Each row is a point on a tangle of strands that fork and nearly touch. The rows are in no order.
In the rows, 128 means zero.
Points whose rows are less than 74.4 apart are linked; no others are. Some points are linked to none.
libas: [144 117 124 118 122 145 159 181 145 115 129 149 147 169 101 127 125 135
 142 131 128 130 132]
Befud: [137 116 130 153 185 124 123 152 155 100 122 129 135 164 124 167 134 140
 167 161 124 121 121]
kufiz: [140 130 138 161 168 123 118 153 129 109 142 140  71 147  91 187 143 133
  99 159  83 150 148]
masu: [ 66 125 135 118 124 128 117  81 109 149 137  84 132  98 125 112 131 120
 142 115 158 131 104]
zaro: [112 120 114 162 144 161 173 157 144 147 170 131 107 182  88 143 128 110
 115 150 124 132 153]
sur: [ 85 103 128  99 124  93  70  86 127 154 126  81 102 104 155  94 127 129
 159 104 156 142  99]
tik: [155 122 131 147 142 116 109 132 124 101 119 152  93 128  81 207 141 169
 150 116 105 154 126]
kora: [127 109 124 161 199 105  86 120 144 117 139  90 141 141 173 134 129 108
 178 157 150  95 116]
vife: [133 105 113 191 184 148 166 137 147 126 139 124 135 179 101 187 130 145
 186 159 137 114 107]
Kas: [155  99 110 151 123 140 168 183 152 132 150 150  89 179  76 155 129 140
 114 140 111 138 145]
rane: [117 130 101 128  85 135 129 104 100 199 147 117 105 118 137 102 133 119
 116  95 130 142 159]
pubi: [112 137 136  88 107 106 115  74 105 126 117 114 128  89 158  83 126 118
  67 125 126 128 118]
Lisu: [143 121 137  88 123 133 127 172 123  96 100 148 130 111 102 152 142 155
 153 111 128 136 121]
Palo: [153 131 123  98  73 120 129 131 108 163 116 135 155 106 149  92 122 132
 123  94 129 136 130]
Zile: [ 89 112 112 147 176 132 114 141 161 132 165  98 113 165 138 117 139  83
 177 162 149 109 127]
Sibib: [ 89 145 137  89  84 130 145 119 111 127 110  98 130  79 149  42 113  90
  76 142 140  86 114]
vigi: [ 75 147 140  97  99 138 146  96  99 123 117  99 140  78 134  78 122  99
  76 137 143 103 116]
Kos: [181 138 134  91 104  97 110 120 124 103 102 160 142  97 155 120 127 145
  97 100 110 144 128]
mikif: [130 125 123 111  74 131 133  77  81 169 115 130 141  73 136 116 118 143
 107  80 140 142 115]
zabu: [ 55 121 134 117 140 139 114 107 119 135 144  85 112 103 121 115 141 104
 147 128 154 127 119]
gaseb: [104 141 114 115  87  93  90  94 142 170 139  88 112 137 172  42 128  98
 120 126 135 119 138]
pazi: [165 157 142 137 114 141 151 145 129  73  92 179 134 137  81 181 120 163
 126 124  94 129 136]
mub: [120 118 138 102 151  98  93 135 159 109 127 100 152 142 160 100 137 114
 160 140 143 125 114]
bezil: [157 110 134 205 205 124 112 141 129 115 137 125  81 159 106 204 135 137
 145 182  88 124 126]
vota: [112 117 100 131 102 121 107 101 114 197 154 111  89 122 125 127 137 133
 141  89 136 153 148]
Radi: [102 120 142 160 180 131 118  97 130 116 121  90 181 131 146 151 124 133
 195 146 161 103  90]
Dadu: [147 125 136  95 114  93  98 104 128 123 110 123 152 113 149 125 131 149
 142 101 141 146 108]
Kig: [128 149 146 164 145 161 165 128 139  99 110 155 169 159  85 179 130 158
 143 143 117 134 128]
Nug: [149 119 125 221 189 127 122 119 127 137 158 124  88 153 104 208 132 138
 136 165  97 130 131]
fakob: [152 153 136 160 120 126 130  84 117 106 122 160 134 117  93 203 128 163
 128 106 108 154 125]
Pak: [125 144 150 104 146 122 114 133 129  91 120 130 131 119 141 115 139 121
  90 137 114 137 146]
kigo: [158 138 140 118 140 112  97 120 124  84  99 158 109 111 105 183 136 164
 136 109 106 153 119]
Mek: [111 152 153 172 177 166 159 122 140  88 105 144 157 161  87 187 134 154
 150 164 107 127 124]
geg: [168 142 115 112  80 147 151 143  94 130  93 174 127  45 148 144 114 135
  94 102 116 116 130]
nitip: [103 141 133  93 103 161 157 151  91 129 110 131 126  60 148 101 124 103
  82 129 133 102 135]
toted: [157 129 117 102  77 120 132 153 124 168 132 132 138 131 157  66 119 119
 117 100 121 123 150]
Vap: [ 79 147 140 104 103 168 166 132  91 129 120 120 142  74 122 101 130 102
  92 132 138 104 138]
meka: [166 120 123 111 102 156 172 203 145 119 126 169 141 162 107 119 110 140
 129 123 123 120 136]
mabid: [158 151 146  98  97 135 139  96  99  79  82 175 157  68 128 151 121 151
  97 100 120 130 110]
samot: [144 111  99 162 135 110 119 117 151 181 164 108 140 172 142 134 123 121
 173 125 145 132 132]
Fug: [106 104 130 100 123 105  86 108 125 158 125  94 136 114 142 113 132 137
 176  98 163 145  99]
muzo: [123 109 117 187 167 162 180 156 158 129 161 137 117 203  88 163 121 129
 127 166 127 127 131]
kuva: [107 128 145  64 116 111 110 132 117  98 102 107 122  82 160  72 132 117
  98 129 138 113 111]
rifir: [ 95 152 117 113  50 117 123 101 122 178 126  91 122 119 152   4 112  90
 106 133 133  92 125]
Tomo: [134 141 118 114  81 136 141 111  93 161 125 135 117  77 161  96 123 113
  68 108 115 119 152]
fur: [120 146 130 149 124 134 142 120 141 145 157 123 152 161 130 107 126 107
 102 135 125 135 156]
bot: [104 107 113 166 190 151 157 151 151 123 148 120 128 183 108 158 137 117
 172 169 146 116 115]
Piga: [129 121 137  62 125 110 105 161 126 104 109 127 108  99 151  95 143 120
 117 116 127 125 132]
tabod: [156 133 119 146 117 123 130 131 120 146 141 145 106 129 104 165 136 140
 108 111 110 147 157]
vati: [100 114  98 166 153 130 115 116 139 174 175 102  95 153 128 136 137 101
 157 136 139 125 149]
rel: [ 80 132 144 115 156 132 113 114 120 113 137 101 122 112 126 128 146 104
 131 138 141 130 126]
famo: [115 121 129  92 143 114 107 160 147 114 132 112 128 143 139  99 139 117
 149 133 140 128 131]
vali: [118 127 138 162 173 137 138 114 137 116 116 115 184 146 120 174 130 152
 196 144 146 120  98]
lenu: [106 130 145  73 121  97  99  90 120 102 109 104 133  94 160  75 132 124
  85 128 135 122 108]
mik: [157 153 142 105  96 127 130 100 100  90  85 169 163  92 113 164 124 160
 135  91 124 139 107]
fada: [134 113 115 182 186 124 119 126 152 134 157 103 154 171 162 137 119 108
 171 161 145  93 126]
Rima: [129 117 130 138 168 134 133 175 180 107 147 131 141 205 137 109 121 113
 145 163 134 120 134]
ragi: [125 109 132  61 106 110  97 104  98 123  99 124 100  62 162  94 127 141
 102  94 137 134 105]
pabo: [148 113 128  69  95  91  95 114 116 139 105 124 127  86 164  95 130 143
 131  86 140 141 109]
Vufuf: [124 134 145 175 207 129 107 127 133  97 129 123 122 149 126 181 141 130
 144 171 111 125 125]
selu: [118 140 114  94  65  95 106 102 123 165 125  95 108 117 177  16 118 102
 101 123 129 103 132]
bolug: [147 153 147 147 126 153 163 140 129  91 107 165 158 148  88 167 121 151
 114 137 108 134 141]
mez: [139 136 129 131 110 164 168 179 138 136 149 152 142 158 125  96 109 112
  94 130 121 119 163]
Zomo: [149  97 111 207 178 143 170 147 158 126 149 131 119 197 101 181 124 140
 156 173 126 118 120]
Funu: [ 91 114 126 140 185 117  94 133 159 114 148  87 123 148 157 114 134  88
 175 166 150 100 119]
soz: [158 134 143  76 100 116 114 111 105  86  82 155 148  70 150 125 123 151
 109  98 127 131 106]
vive: [116 142 143 161 185 126 112 121 132 108 142 121 122 145 128 159 137 119
 122 159 112 137 140]
Taze: [137 131 120  88  92 146 142 126  84 122  89 154 117  27 161 127 117 128
  87 105 124 114 115]
Kad: [109 121 122  99  75 139 134  69  68 161 108 122 122  45 141 106 110 139
  91  90 143 128 108]
Roro: [125 108 136 105 149 100  95 139 145 118 118 109 154 138 143 127 139 140
 189 120 155 133  97]
Ris: [117 116 141 100 147 132 110 140 121  95 103 132 129 107 106 163 145 155
 171 107 142 145 105]
rugeb: [147 130 123 106  80 121 130 103  99 154 118 140 148  90 135 122 124 142
 121  87 135 141 126]
vivum: [ 95 128 126  66  89 115 123 104 101 136 103  96 102  60 164  44 115 112
  81 128 142  96 104]
Ribef: [146 119 105 131  82 133 149 157 142 188 157 135 142 179 136  74 114 113
 132 111 133 133 157]
sirup: [122 143 132 103 106 126 131  89  96 136 123 129 126  82 150 105 128 120
  67 113 125 135 137]
sosiz: [128 142 133 140  98 148 152 144 148 145 155 134 168 170 136  83 104 106
 101 129 128 128 153]
Bep: [124 130 139 143 143 138 138 114 132 118 115 129 182 139 105 171 131 159
 184 123 146 140  99]
zeda: [103 142 124 141 124 114 105  77 121 165 157 106 104 122 150 107 135 103
  88 122 122 139 157]
seda: [ 73 141 140 107  85 103 114  80 132 155 124  72 155 112 131  43 116  99
 128 137 163 102  90]
mamo: [143 106 129 201 186 132 144 156 147 107 141 134  82 182  89 192 135 138
 127 190  88 129 130]
nipog: [118 139 133 145 156 130 122 123 138 128 152 123 127 149 127 143 137 110
 109 144 117 139 151]
kunol: [156 139 141 124 144 120 123 154 148  93 116 150 141 151 124 146 133 141
 131 138 112 142 139]
sis: [145 124 142 180 158 137 143 154 137 101 129 150  87 163  69 197 136 146
 115 169  80 141 142]
tefeg: [169 124 123 126 130 106 115 158 159 125 138 141 133 163 135 131 129 135
 125 121 116 146 147]
Resep: [124 148 131 112 117 154 148 140  94 116 117 149 107  64 152 115 128 103
  50 131 111 113 156]
Duf: [135 115 100 142 103 114 129 126 147 196 158 119 144 175 136  96 123 114
 164 115 141 137 136]
goge: [132 160 157 174 171 144 131 107 126  84 104 156 132 141  92 207 137 156
 132 155  91 138 125]
zapi: [128 123 122  90  83 137 139 104  80 143  96 135 126  37 159 103 114 134
  82 103 137 119 107]
vofil: [100 123 119 100 112  94  80  98 133 158 136  89 108 122 162  69 134 108
 138 117 142 128 125]
noke: [172 147 133 116  93 153 162 169 117  92  95 184 139 112  96 160 117 151
 123 111 108 122 136]
ninu: [124 129 144 125 146 129 113 108 121  98 100 137 152 110 101 184 136 170
 180 104 140 150  96]
fen: [130 112 127 105 150 124 126 185 173 110 141 128 133 183 136  98 131 111
 153 145 136 124 133]
nalu: [131 110 133  98 120 101  98 123 134 133 113 114 159 123 142 121 134 143
 173 104 152 145 103]
zev: [135 151 117 114  92 146 151 135 102 138 116 142 109  63 181  87 114  99
  47 127 110 105 158]
lil: [ 74 123 137 104  98 112 111  85 116 155 126  78 152 107 131  75 122 115
 150 115 165 121  91]
telo: [105 115 110 164 156 160 164 157 170 142 179 126 117 206 114 115 118  94
 133 164 141 119 142]
sepe: [133 126 119 202 166 129 125 101 120 156 169 118 101 139 104 199 134 135
 136 140 112 145 135]
vamu: [ 78 154 132 118  68 117 134  93 130 162 132  80 153 121 133  25 112  87
 115 143 148  95 110]
tigiv: [162 126 108 112  88 117 129 161 147 176 144 131 120 160 153  69 120 121
 123 104 122 131 163]
bubez: [136 125 109 133 110 121 118 117 112 171 146 133  98 115 109 150 138 140
 127  90 126 151 149]
Karim: [139 135 135 157 131 139 132 111 109 116 127 148 112 113  71 209 140 165
 143 109 110 153 124]
nus: [130 109 104 173 156 119 118 130 138 169 166 116  90 151 112 171 137 131
 153 131 128 141 142]
tuvi: [136 122 133 153 173 131 138 162 171 101 132 132 158 192 130 137 122 131
 152 163 130 119 128]
renu: [131 135 132 144 129 156 168 140 136 117 119 147 176 164  89 162 125 151
 168 135 138 135 117]
sop: [146 117 112 151 126 131 144 153 135 148 155 140  93 155  93 161 139 135
 114 127 109 145 158]
Vimen: [167 131 139 101 133 127 127 184 140  76  96 167 122 137 108 152 138 152
 128 127 106 130 136]
Rokom: [ 84 134 104 160 127 142 124 108 144 177 183 102 106 160 130  98 130  79
 134 141 137 119 160]
gaka: [152 109 108 182 169 112 118 127 158 152 159 115 142 173 149 149 118 123
 161 146 136 119 133]
muz: [184 131 125 119 101 108 123 152 139 129 126 151 135 138 135 123 126 144
 117 103 116 145 148]
kifad: [159 131 137 118 109 162 166 207 146 110 132 172 141 162 127 103 104 130
  87 135 116 115 155]
leror: [138 122 134  75 123 129 116 165 115 102 103 143 115  96 123 129 143 141
 133 107 134 132 126]
Nogul: [149 148 141 168 147 117 111  51 110 114 123 149 142 110 119 200 129 160
 127 117 113 161 108]
pada: [141 116 125 143 145 146 163 183 158 110 139 152 118 185  95 148 127 135
 121 148 119 132 141]
Metub: [157 142 137 109 111 125 115 118 109  89  98 167 124  92 107 176 130 157
 129  98 114 146 119]
duvog: [101 111 129  66  99 116 108  84  87 130  98 105  95  47 161  73 118 134
  79 107 140 115  95]
palu: [174 151 130 118  88 149 156 154 104  96  92 182 136  80 121 158 114 144
 102 108 106 119 136]
Nasif: [ 86 127 105 150 138 153 142 143 157 154 182 114 100 179 119  98 131  73
 132 154 137 118 158]
deze: [102 102 107 164 192 145 138 150 156 129 162 109 110 177 127 140 131  99
 183 166 153 108 124]
Dob: [167 132 141  89 123  90  95 128 137  97 106 145 143 118 156 118 136 143
 120 104 120 145 124]

A fork is a point with three links, a tip a point with one. Leave the first point through the second and follow the links. Name the first fork or tip that comes.
kifad / meka | rane
Fug / sur | rel
sepe / Nug | kufiz
mik / mabid | Dadu
Ribef / tigiv | Kig
vivum / Sibib | Lisu
Metub / kigo | Nogul

A fork is a point with three links. Follow the links from the first point to the second and name the forks in between, in order.
kigo / fen | Dadu, nalu
leror / noke | Lisu, Bep, Kig
selu / vivum | nalu, Dadu
nitip / kigo | Dadu

Follow the links from the first point to the second, and from the first to the third. Name the last point that the two ways share.
pabo / kifad / selu | nalu
fur / gaseb / Kos | nalu
kunol / sirup / Kad | Lisu
tik / Vap / Befud | Dadu
pubi / tefeg / ninu | Lisu
Vap / sur / soz | Dadu
goge / geg / kuva | Kig
